The views of a scene show one set of named points, each view turned or mirrored, and shifted as a whole, with a little noise and some points left out.

Scene 1
View 1
bim: [ -4  19  -4  -3 -18  -7 -14   4   2  16  -5 -11  14   3   8  -5  -9  12
 -15 -18   5   6   3  -1  -2   9   9  16]
tev: [ -5   9  -1  -6  -5 -13  -9   1   2  13   3  -7   4   2   5  -6 -13  18
  -2 -15   9 -12  -3  12  -3   0  14   7]
fil: [ -4 -13   3 -13   7 -22   7  -4   3  10  10  17   6 -14  -3  -6  -3  11
  -4  -7   8 -17 -11  18   1 -11  13  -7]
kep: [  0 -11   1 -16  -6 -15  13   0  -2  15  -3  22  20 -17 -15  -2   1  -1
 -30 -18   5   6 -11   1   4  -1   0  -2]
pab: [  2  -4  -5 -12  -9  -3 -14   7  -2   2   3  -4  11  -5   6 -10 -18  30
   7  -4   0 -19 -10  10   3  -2   8  -1]
sasuk: [  0  -3  -5 -11  -9  -7  -8   4   0   6   1   0  14  -7   5  -9 -10  20
  -3  -6   3 -10  -7   7   2   1   8   2]
vagek: [ -5  16  -9  -2 -11  -4 -29   6   3   4   6 -25   2   9  23 -14 -23  37
  20  -3   4 -24   0  15  -2   1  19  11]
Pep: [ -2  -1   1 -12  -7 -16   5   0  -1  16  -3  12  15 -10 -10  -2  -2   3
 -26 -21   6   4  -7   1   1   1   3   4]
suto: [ -6  -4   4 -13   8 -23   3  -4   3  14   9   8  -2  -6  -4  -4  -9  13
  -2 -15  13 -20  -9  19  -2  -9  14  -2]
sovap: [  3 -15  -2 -15 -11  -7   4   4  -4   7  -5  19  27 -19 -10  -6   0   5
 -25  -9  -2   6 -12  -3   5   2  -3  -3]
tol: [  3 -39  -2 -22  12 -11   1   2  -3  -9  17  22   9 -22  -2 -15 -13  31
  21  15   1 -41 -22  25   6 -17  11 -23]
Rud: [ -1   9   2 -12  -6 -16   4  -1   0  24  -5   6   8  -3 -14   3  -8   4
 -30 -35   9   4  -7   1   0   5   2   8]
feso: [ -2  28   1  -6 -14 -13  -4   1   1  31 -13  -9   5   8 -12   7 -12   3
 -36 -48  11  14  -1  -5  -3  14   1  19]
doful: [ -4  12   0  -9  -2 -15  -9   0   2  18   2  -8  -3   4  -1  -2 -18  20
  -4 -26  12 -15  -6  11  -3   1  11   8]
View 2
bim: [  9 -15   1   4  15 -15  12  -2  11   4  -8  -7  10  17  12  -5 -11  13
 -14   6  15 -11  -5   8  -9  -2  -3   3]
doful: [  3 -25  -3  10   4 -12  11 -18  10  13   9  -1  20   4   1   8 -10   7
 -13   0   1  -9  -3  -5   3  -1  -3  -4]
tev: [  2 -16  -2   8   2 -10   8  -8  10  11   8  -7  15   6   2   6 -10   4
 -15  -2   6 -10  -7  -1   1   4  -4  -7]
tol: [-20   1  -9  14 -10  10  -3  13  -2  27  58 -16   8 -17 -21  21  -4 -27
 -24  -8 -18   0  -8   0  -8  36 -18 -15]
vagek: [ -8 -13   3   1   0 -22  -4 -10  16   9  -5 -29  20   5  15   8  -1  -4
  -7  -4  12 -23 -10 -14   4  27 -14 -22]
suto: [ -2 -15 -10  13  -5   2  11  -7   4  17  27   3  14  -2 -11  15 -14   1
 -21 -10  -2  -5  -8   0   4  -1  -3  -9]
fil: [ -2  -8 -12  13  -4   7  12   4   1  19  36   2   8  -3 -16  14 -15  -4
 -26  -9  -4   0  -8   6  -2   3  -5  -6]
feso: [ 21 -33   3  10  23 -18  23 -21  13   6 -13  14  15  20  13 -10 -14  27
 -13  16   9  -6   4   8  -8 -27   8  18]
pab: [ -6 -11   0   8   6  -9   0   1   8  16  18 -17  12   1   2   6  -2  -6
 -16   4  -1 -10  -4   0 -10  23 -12  -6]
Pep: [  9 -14  -4  12  13   1  18   3   3  13  18   9   5   8  -6  -2 -16  11
 -23   6   1   2  -2  16 -13 -11   1  12]
Rud: [ 13 -23  -3  14  15  -3  21  -9   6  12  12  15  10   9  -4  -1 -15  16
 -20   9   0   1   1  12  -9 -18   4  15]
View 3
sasuk: [  3 -17  12 -11   4  -8  10  -4  -5  -9  -1 -15  -8  -1  -5   9  -8  11
   5 -11  -7   6  -2  20 -11   0   0   7]
tev: [ -3 -21  11  -8   1  -2   3   5  -8 -12  -4  -5 -18   2 -15   1  -7  11
   8  -5   0   7  -8  14  -6 -10  10  14]
bim: [ -6 -32  -1  -3   2   7  13   5  -2 -20 -16 -14 -13  -6 -12  -2  -6  -2
  14  -4   2  13   8  13 -12  -5  15  15]
vagek: [ -4 -18  20 -17 -18 -14   8   9  -7 -10 -17  -1 -26   4 -21   9   9  17
   8   6  10 -19   2  25  -1 -14  29  16]
Rud: [-11 -27   1   3  16  15   5  -7  -7 -19   3 -10  -8  -4  -7  -9 -22   1
  10 -17  -8  32  -6   5 -15  -1  -5   8]
suto: [  4 -17  17  -7  13  -3  -9   8 -14  -5  11  -1 -15   6 -11  -1 -15  18
   3 -10  -7  18 -26  10  -4 -12  -6  11]
sovap: [ 14 -21   3  -6  20  -2  17  -6  -2  -9   4 -30   4  -8   6   9 -16   3
   7 -19 -17  25   0  16 -19   6 -16   3]
kep: [ 10 -23   2  -2  26   5   8  -5  -4  -9   9 -23   2  -6   3   2 -22   3
   7 -20 -17  34  -8  10 -17   3 -19   5]
pab: [  3 -14  18 -16  -5 -15  11  -3  -7  -6  -3 -13 -12   1  -7  14  -1  16
   5  -6  -4  -6  -3  25  -7  -3   6   7]
feso: [-28 -36  -8   9   9  27   7  -8  -4 -32  -9  -4 -14  -7 -16 -18 -22  -8
  16 -14  -1  33   4   1 -17  -2  10  11]
doful: [-13 -20  12  -6   0   3  -1  -2 -11 -15  -1   2 -19   2 -15  -3 -10  13
   7  -8  -1   9  -9  12  -5  -8  10  11]
fil: [ 16 -13  19 -10  15 -10  -4   7 -12   0  13 -11 -10   4  -3   7 -14  19
   1 -12 -11  16 -24  14  -5  -9 -11   9]
tol: [ 27   5  35 -27   6 -37   0  -3 -13  14  22 -15  -6   9   4  28  -4  36
  -6 -12 -16  -9 -25  33  -1  -4 -18   1]
View 4
sasuk: [ -1 -11   8  -9  -2   6  -2   3  -6   1  -6   4  -5  -7  -3  -2   9  12
   3   1  -2  -8  -6   1  13   0  -3  -7]
Pep: [ -1 -25  10  -6   7   4  -2  15   2  11   7  14  -7 -17   3 -12   4   2
  11 -12  13 -21 -10  -3  21 -11  -9 -15]
vagek: [  4   2   7  -4 -16   7 -14 -23 -18   7 -18 -10  -3  -1   4  12  14  16
   3  17 -13  15 -17   5  13  10  16  11]
pab: [ -1  -4   6  -9  -6   4  -1  -4 -11  -2 -10   0  -2  -4  -5   2   4  14
  -2   7  -8  -2  -5   8   8   1  -2  -4]
bim: [  7 -18  14   0   2   8 -14   2  -7  25  -1   5  -9 -13  -3   2  25   4
  16  -7   7  -3 -15   0  27   5   5  -1]
Rud: [  5 -25   9  -2   9   1  -7  13  -1  24  12  12  -8 -21   6 -10   2  -6
  12 -16  19 -14 -18   3  24 -17  -6 -13]
tev: [  1 -12   7  -4  -7   5  -9  -5  -8  10  -4   1  -5 -12  11   0   6   7
   8   2   2  -2 -18   0  18  -5   6  -2]
fil: [-12 -14   4 -13  -8   3   3   7  -1 -14  -2   9  -3 -13  18 -12 -11  10
   2   0   1 -20 -10  -9  11 -16  -7 -16]
sovap: [ -5 -22  12 -10  11   5   6  24   5   2   6  17  -6 -12 -12 -11   8   8
   7 -12   8 -26   4   0  16  -4 -18 -20]
doful: [  4 -12   5  -3  -6   1 -11  -6 -11  16  -1   0  -4 -14  12  -2  -2   0
   3   0   5   1 -22   6  18 -14   5  -3]
feso: [ 16 -29  12   6  13   2 -19   7  -5  46  15  10 -11 -24   3  -5  14 -13
  19 -21  26  -5 -25   7  34 -14   1  -5]
kep: [ -5 -26  10 -11  11   3   3  24   6   4  10  17  -7 -18   0 -16   1   3
   9 -15  14 -29  -4  -4  19 -14 -16 -23]
View 5
tol: [  0 -25   4  10 -15 -16  16   1 -34 -35  36   1 -12 -11 -22  -8 -20 -18
 -10  14  23 -28 -13  12  18  19 -19 -16]
Rud: [  8  21 -10   5 -17  15  -4 -19  -6  13   1   2  -9 -19  16   4  -7  18
  -2  -6  -8 -23  12  18  -9  -2   5  -6]
doful: [ 17   3  -5   4 -10   4  -2 -21  -5  -5  -1 -20 -13  -5  23   8  -4   6
 -11  -3  10 -28   3  14   0  -4  -5  -9]
kep: [  1  18  -8  13 -25  11   4  -8 -13   8  13  24  -8 -25  -4  -2 -14  10
   5   0 -10 -13   9  19  -6   9   5 -14]
tev: [ 20   1  -6  10 -12   3   3 -18  -3 -12   0 -15 -12  -4  20  10 -10   5
  -8  -2  12 -20   2  12   2  -2  -4 -14]
sovap: [  2  15  -4  16 -26  10   3  -8  -6   8   8  24 -13 -21  -2   0 -12   3
   5   4  -7 -10   4  18  -4   8   4 -21]
bim: [ 24  15  -7  16 -17  11   1 -20  12  -1 -13  -5 -16  -3  27  14  -8   7
  -1  -3   5  -7   7  14  -3  -5   4 -24]
vagek: [ 33 -12   2  14  -8  -6   5 -18  11 -27 -10 -31 -22  12  28  16  -8 -13
 -12   5  28 -17  -8   8  13  -5 -12 -29]
fil: [  7  -3  -8   9 -13  -1   9 -10 -25 -19  21   0  -3 -15  -1   0 -19  10
  -6  -2  11 -23   3  14   4   9  -5  -5]
feso: [ 17  29 -11   5 -16  22 -11 -26  10  23 -17  -7 -11 -13  34  10   2  20
  -3 -10 -11 -21  15  17 -14 -11   9  -7]
suto: [ 11  -3  -9   4 -10   0   5 -15 -22 -17  15 -12  -5 -10   8   2 -14  11
 -10  -4  12 -28   3  15   3   4  -6  -3]
Pep: [  7  16  -9  10 -21  11   2 -14  -9   5   6  11  -8 -18   7   3 -13  14
   0  -4  -4 -15   9  17  -7   5   4 -11]
sasuk: [ 14   1  -2  15 -18   1   6 -11  -3 -11   4  -1 -16  -6   9   5 -13  -4
  -3   4  10 -14  -1  13   5   3  -4 -22]
pab: [ 15  -7   2  13 -16  -4   5 -11  -1 -15   4  -7 -20  -3   7   5  -9 -13
  -5   9  16 -19  -6  13  10   3  -9 -26]
View 6
vagek: [ -6   8   4  11  -4 -12 -10   5  22   3 -11  -8 -30   3   7  12 -22  16
 -15  19  -1  17 -13  14   0 -19  28  14]
Rud: [  2   2   5  17 -17  10   5   4 -11  12   0  13   5  10 -14 -26 -14  -7
   7  -6 -13   9   8 -29  -8  -9  -1   2]
pab: [  0   4  -2  10  -5 -11   5 -12  12   4  -6  -1 -19  11   3  -7 -14   8
  -3  14   9  -3  -6  -2  -3 -23  14   6]
fil: [ 10  -3  13  -2 -12  -6  -7 -12 -11  -7  -2  14   1  12  -1 -19 -15   2
   1  11  27  -6   3 -15  -1 -12   5  -2]
bim: [ -5   8   1  16 -11   5   4   8  -3   9  -8  -3  -7   4  -2 -14 -19   7
   0   4 -29  13   3 -13   0 -18  21   7]
Pep: [  4   1   4  11 -15   6   7  -5 -15   5  -3  10   5  10  -8 -29 -13  -2
  10   1  -7  -1  10 -25  -3 -15   3  -2]
kep: [  8  -1   3   8 -14   4  12 -13 -20   3  -1  13  11  14  -9 -36 -10  -4
  14   0  -1 -12  12 -31  -3 -17   0  -6]
suto: [  8  -2  15   1 -14  -4 -11  -4  -5  -4   0  14  -4  11  -4 -12 -17   1
  -4   8  24   6   0 -12  -3  -8   4   3]
sasuk: [  1   4   0   9  -7  -6   5  -9   2   2  -6   1 -11   9   1 -14 -15   6
   1  12   2  -3  -1  -7  -2 -22  13   2]
tol: [ 14  -4   6  -9  -4 -26  -1 -36   6 -14  -1  12 -15  19   9 -11 -12   7
  -2  24  60 -26  -9   2  -1 -26   2  -2]
sovap: [  6   1  -4   9 -10   0  19 -19 -14   5  -5   6   4  13  -4 -34  -8   1
  14   5  -5 -19  10 -25  -2 -25   5  -5]
tev: [  1   4   7   9 -10  -2  -4   1   0   2  -6   3  -8   7  -2 -10 -18   5
  -3   9   1   8  -1  -8  -2 -14  14   6]
feso: [ -5   7   2  28 -19  19   4  20  -6  21   0   9   1   6 -19 -21 -15  -7
   5 -12 -37  25   8 -30  -9  -5   4   8]
doful: [  0   4   8  14 -13   0  -7   6   7   9  -1   9 -12   8  -6  -6 -17   0
  -6   3   3  18  -5 -11  -7  -8   7  10]

Which points are out of place in each view (at most two, in the order of its rows)? Write none if all are in place.
view 1 | none
view 2 | feso
view 3 | sasuk, suto
view 4 | none
view 5 | kep, sovap
view 6 | tev
